Each scene shows the same named points in several views. A view is turned or mirrored, and shifted as a whole, has a little noise and may leave points out.
In the rows, 128 means zero.

Scene 1
View 1
J665: [153  70 180  76  94 123 117 159 103 112 163 112 103 179 117 146 141  94
 101 148]
J464: [146 107 173 127 162 132 138 145 120 115 112 142 106 155  83 107 127 128
  78 145]
J994: [138  62 171 109  86  92 120 165 127 123 143 171 120  47 181 116 153  64
 131 127]
J207: [150  28 185 102  74 115 133 155 123 135 154 145 108 106 145 142 132  67
 101 137]
J314: [134 119 163 102 129  99 109 164 115 100 133 155 119  99 150 101 161 101
 127 134]
J783: [137 119 166 124 154 112 126 154 122 108 113 159 115 107 119  95 143 115
 105 137]
J41: [148  79 177  95 111 120 122 156 111 115 146 128 107 153 118 130 140  99
  99 144]
J501: [141  91 171 114 125 110 127 156 121 115 129 154 114 105 132 110 144  98
 107 136]
J14: [140 111 167 116 146 114 124 155 118 107 121 151 115 122 116 102 144 114
 102 139]
J881: [133 149 159 130 181 112 124 153 119  99 101 161 117 115 108  80 148 134
 104 139]
J578: [137 137 161 106 152 107 112 161 111  95 123 148 116 125 126  96 156 120
 116 139]
J938: [149  82 175  72  91 112 107 164 102 105 165 117 107 163 133 139 153  92
 115 145]
J849: [144  98 172 100 124 115 119 158 112 108 139 138 111 138 124 118 146 104
 106 141]
J682: [148 104 171  51  96 113  93 171  89  88 176  98 106 201 129 143 163 104
 119 150]
View 2
J849: [116 173 149 154 138 115 152 137 104 123 123 120 138  98 159 159 164 113
 108 119]
J464: [118 191 103 164 136 104 150 132 126 110 140  77 144  68 160 147 136 131
  92 125]
J578: [111 157 128 165 132 106 151 109 125 130 130 123 155 104 134 156 146  88
  99 113]
J881: [111 157 112 176 133  91 152  97 145 134 150  97 162  92 127 149 120  90
  82 118]
J783: [115 159 144 170 136  94 155 114 126 139 148 100 152  94 144 152 133 104
  89 123]
J501: [118 166 166 161 140 101 157 135 107 139 141 107 137  96 161 157 150 115
  98 127]
J14: [115 167 141 164 136 102 154 123 120 132 139 105 146  94 149 154 142 108
  96 122]
J682: [112 188 122 136 130 156 142 153  82  88  74 167 132 113 162 171 208 107
 141 102]
J938: [117 183 156 141 137 138 149 157  80 110  98 147 128 108 171 167 194 118
 129 115]
J994: [121 135 252 158 144  92 169 139  83 179 150 136 130 126 165 167 162 102
 102 133]
J207: [126 176 223 146 145 110 163 175  70 144 132 116 113 100 196 165 180 142
 115 137]
View 3
J41: [163 130 164 110 148 165 164 106 122  84  84 118 109 121 136 104 110 114
 129 105]
J881: [147  66 115 166 171 127 176 123  92  94 133 164  80 111 116 133  86 136
 160 108]
J783: [147  85 133 141 161 144 168 111 102  98 119 146  86  96 133 124  95 130
 163 105]
J682: [162 169 169 120 151 208 155 115 121  76  63 123 112 178 135 111  86  94
  94 129]
J14: [150  95 140 136 158 149 168 111 106  93 112 142  91 105 132 121  97 126
 153 106]
J665: [169 150 176 100 145 177 163 106 129  77  67 109 117 141 136  96 112 106
 109 108]
J314: [135 111 140 135 155 188 148 104 103 107 109 143  82  96 151 134  79 120
 165 119]
J207: [156 136 181  69 132 178 150  81 132 100  75  95 110  66 166  95 125 116
 157  94]
J501: [151 104 150 118 152 157 161 103 112  98 104 130  94  89 143 115 104 125
 159 103]
J849: [156 118 153 123 153 167 162 107 114  89  94 130 100 116 137 115 100 116
 139 109]
View 4
J41: [104 183 108  89 154 112 109 157 147 122  91 134 115 115 145 137  76  92
 143 105]
J314: [106 153  99 119 127 128 136 129 135 109 110 135  71 125 131 146 116 123
 128  90]
J682: [ 83 188 103 102 141 117  93 186 175 150  54 149  76 111 133 161  48  66
 158 145]
J881: [172 152 128 107 156 129 148 133 129  94  98 152  93 157 115 163 129 154
 129  98]
J578: [139 156 114 112 141 128 136 142 139 108  93 148  78 141 119 160 112 130
 133 105]
J501: [118 168 108  95 147 117 127 136 132 103 112 131 112 123 142 133 105 117
 132  85]
J665: [ 89 192 104  85 153 108  94 172 158 134  78 136 114 106 148 138  56  73
 151 118]
J849: [114 172 109  97 148 117 119 148 142 115  95 138 102 123 138 142  90 106
 138 102]
J994: [ 56 156  76 112 111 120 132 108 121 103 149 107  87  95 159 108 120 108
 120  50]
J14: [137 165 117  99 151 122 131 140 133 103 101 141 104 135 131 146 108 127
 133  94]
J464: [168 178 135  77 179 114 123 155 137 101  88 148 137 145 131 148  96 126
 139 105]
J938: [ 78 183  97  99 139 114 101 163 158 135  83 135  92 106 143 141  66  77
 147 117]
J207: [ 63 186  89  82 141 104 106 138 133 114 127 108 132  90 171 102  79  81
 135  70]
J783: [145 158 117 101 151 122 138 132 128  98 108 141 102 140 129 146 119 137
 129  88]

Which points are out of place in each view (at most two, in the order of its rows)? Write - if all are in place.
view 1 | J501
view 2 | -
view 3 | J881
view 4 | J682

Scene 2
View 1
J374: [ 85 155 108 140 140  98 102 164 133  99 133 118 128 143 119  89 170 126
 143 147]
J455: [123 136 111 147 131 112 120 182 111 150 118 141 139 137  97 129 154  94
 151 150]
J942: [106 148 111 124 135 129 116 162 144  72 109  96  98 145  93  98 151 158
 130 130]
J294: [112 142 111 134 133 121 118 171 131 105 113 115 114 140  95 112 153 131
 139 139]
J941: [ 44 162 109 131 134  77  93 149 131  68 145  98 104 140 144  71 184 141
 141 147]
J691: [ 85 158 109 124 139 117 105 155 151  55 120  92  99 146 107  80 162 166
 128 133]
J785: [108 143 112 124 130 129 120 164 136  82 107  98  96 140  93 108 150 149
 133 132]
J737: [115 149 110 127 140 134 115 165 151  74 108 103 108 146  87  97 149 159
 129 130]
J697: [141 111 124  98  99 162 157 170 102  94  72  73  35 124  63 163 123 155
 132 117]
J563: [153 138 113 117 136 170 134 173 156  73  81  94  92 146  53 121 125 174
 121 117]
J120: [117 135 114 132 127 123 124 174 119 116 109 114 109 137  93 124 150 123
 142 140]
J620: [104 138 114 126 124 119 123 167 119 102 111 104  96 136  99 117 154 132
 140 138]
J498: [ 73 155 109 138 137  92 100 160 131  92 136 113 122 142 126  85 175 128
 142 147]
J336: [103 145 111 134 133 114 114 168 129 103 119 115 116 140 103 106 158 130
 139 141]
J949: [ 92 155 108 136 142 109 104 163 144  85 125 111 122 146 109  88 163 141
 136 141]
J998: [116 134 115 120 122 132 129 168 122  96 102  97  86 135  89 125 145 142
 136 132]
J976: [116 149 110 123 139 139 117 164 153  66 105  96 100 147  84  98 147 166
 125 127]
J880: [111 148 112 120 135 138 118 162 149  65 104  91  92 146  87 100 146 167
 127 126]
J728: [104 119 121 120 102 113 138 170  81 132 107 101  73 121 104 150 151 107
 151 141]
J757: [109 136 116 120 123 129 127 165 124  89 105  94  84 136  92 120 148 145
 135 131]
J185: [128 134 113 134 128 130 127 177 120 124 106 121 115 137  85 129 145 119
 143 140]
J680: [122 152 108 133 145 137 113 169 158  80 109 111 121 150  83  95 147 155
 128 132]
View 2
J563: [104 126 105 173 185 132 152 186 156 123 150 107 145 162 146 103 100 149
 138 128]
J949: [142 134 141 150 173 121 153 120  91 110 169  97 118 153 148 100 148 141
  83  99]
J620: [139 121 143 143 170 122 139 131  93 120 138 104 126 135 134  95 109 138
 106 115]
J455: [136  86 146 164 183 117 111 116  58 123 121  96 132 134 113 128 106 156
  83  74]
J697: [116 118 126 138 168 130 136 182 141 136 103 123 148 121 126  76  47 129
 165 162]
J737: [127 134 126 158 176 126 156 147 120 113 166 101 128 158 150  99 132 143
 106 112]
J680: [124 129 122 168 181 126 153 147 119 113 168  97 129 164 148 110 136 151
 100 102]
J998: [131 123 136 146 172 124 142 145 109 122 135 107 132 136 135  93 101 137
 117 124]
J120: [133 109 140 154 176 121 131 132  88 123 132 103 132 136 127 107 105 145
 103 104]
J185: [128 101 136 162 181 122 125 137  89 124 126 102 136 138 123 115 100 150
 104  98]
J785: [131 128 132 151 174 125 148 144 112 119 151 104 129 148 143  95 118 141
 111 117]
J294: [135 116 138 155 176 121 138 131  92 118 145 100 128 144 135 106 120 145
  96 100]
J498: [154 134 156 137 166 118 149 100  69 108 166  96 111 144 146  94 152 137
  72  96]
J691: [142 155 138 140 167 124 170 131 115 108 181 101 116 156 161  81 151 133
  96 122]
J976: [125 142 122 156 176 128 163 155 134 113 171 103 128 161 155  93 132 141
 114 123]
J942: [132 139 132 148 172 126 158 143 118 114 163 103 125 153 150  91 129 139
 107 120]
J374: [149 127 151 146 171 118 145 105  72 110 162  95 115 146 142 102 148 142
  73  91]
J728: [144 105 158 129 164 119 120 123  72 130 104 113 131 109 116  88  77 131
 113 121]
J880: [128 142 126 150 173 128 160 153 129 115 164 105 128 155 152  89 125 138
 115 126]
View 3
J697: [130 137 146 151  99 130 155  87 136 118  55  87 102 138 126 107  93 111
 203 127]
J880: [154  98 113 141 135 119 130 132 130 122  89 127 119 109 158 111 154 133
 158  94]
J336: [142 110 100 136 131 116  91 113 155 130 120 151 130 117 153 127 144 135
 132 117]
J120: [137 122 105 140 119 118 100  99 156 129 121 136 133 131 142 128 129 130
 141 127]
J691: [152  86 107 135 149 115 107 142 139 127  90 156 111  90 174 112 166 138
 145  88]
J941: [136  80 101 129 160 110  59 134 171 139  96 201  98  70 185 125 161 140
 123 102]
J976: [158  96 110 139 137 119 133 136 125 121  94 125 124 111 160 110 160 136
 155  89]
J680: [159 100  98 139 135 118 123 131 130 122 119 127 140 121 156 116 163 139
 138  96]
J620: [137 116 111 138 126 119  99 105 156 129 104 143 120 119 148 124 131 129
 146 120]
J294: [143 114 101 137 127 118 100 109 152 128 121 141 133 124 149 126 142 134
 135 118]
J998: [139 117 117 142 121 121 116 107 147 125  94 128 119 123 145 119 128 127
 159 118]
J728: [114 137 123 141 109 121  85  74 177 134  95 144 108 128 132 131  94 118
 158 150]
J737: [156 100 105 139 135 118 122 129 133 123 106 131 129 115 158 114 158 137
 147  98]
J785: [147 107 109 139 129 119 117 119 141 124 102 132 124 118 152 118 144 132
 151 107]
J455: [135 133  90 137 114 115  75  84 169 132 157 145 153 146 134 141 127 134
 117 145]
J563: [162 113 117 146 117 125 165 124 110 113  95  85 137 138 141 106 146 131
 172  94]
J757: [139 113 117 141 124 120 114 111 147 126  90 133 115 117 149 118 131 127
 159 114]
J498: [139  96  94 131 146 112  67 122 167 137 119 182 120  96 169 129 155 139
 118 112]
J185: [140 127 103 141 114 118 104  96 153 127 129 127 142 142 135 129 128 130
 139 130]
View 4
J563: [129 146 125 132 106 136 161  66  99 107 179 197 137 149 164 132 132 103
 105 169]
J757: [120 119 125 105 141 132 142 105  94 126 149 153 129 125 146 117 127 111
 107 163]
J498: [120  91 118 121 141 141 111 133 117 169 128 116 128  99 128  98 154 114
 142 143]
J880: [132 127 130 125 124 146 153 101 102 126 157 181 128 118 153 111 142 110
 112 158]
J680: [128 121 119 143 109 141 134  91 118 143 160 161 137 130 148 119 152 106
 133 154]
J998: [118 120 122 104 139 127 140  99  93 123 153 149 131 131 147 122 123 110
 106 165]
J976: [134 127 129 136 117 149 150  98 108 133 158 182 130 117 152 110 149 108
 120 155]
J941: [130  85 129 117 153 156 120 159 115 176 114 128 118  71 126  78 163 118
 138 136]
J336: [117 105 116 118 133 129 120 108 109 148 145 127 135 123 137 116 139 110
 130 155]
J294: [115 111 114 118 131 126 122 100 107 143 149 128 136 130 140 121 136 109
 127 158]
J942: [129 119 126 126 126 144 143 107 106 137 150 165 129 115 147 109 146 109
 120 154]
J185: [106 114 107 110 131 112 118  86 102 133 156 120 141 149 142 136 122 106
 121 166]
J949: [124 104 120 132 128 142 121 116 118 159 141 137 131 109 138 105 155 110
 140 147]
J785: [123 120 123 120 129 136 139 100 102 133 153 155 132 124 147 116 137 109
 118 159]
J620: [115 111 118 104 142 126 129 108  98 136 145 133 132 125 141 118 128 110
 115 160]
J374: [119  95 114 125 135 136 108 124 119 167 134 115 133 109 130 105 152 112
 144 146]
J737: [129 121 124 134 118 143 139  98 111 139 155 166 133 122 148 113 148 108
 126 155]
J697: [115 144 131  73 154 116 173  81  61  77 167 181 128 149 162 136  90 108
  64 185]
J691: [136 112 133 133 128 158 143 124 113 150 140 171 125  95 143  93 160 113
 128 145]

Which points are out of place in each view (at most two, in the order of its rows)? Write - if all are in place.
view 1 | J785, J976
view 2 | J728
view 3 | -
view 4 | J880
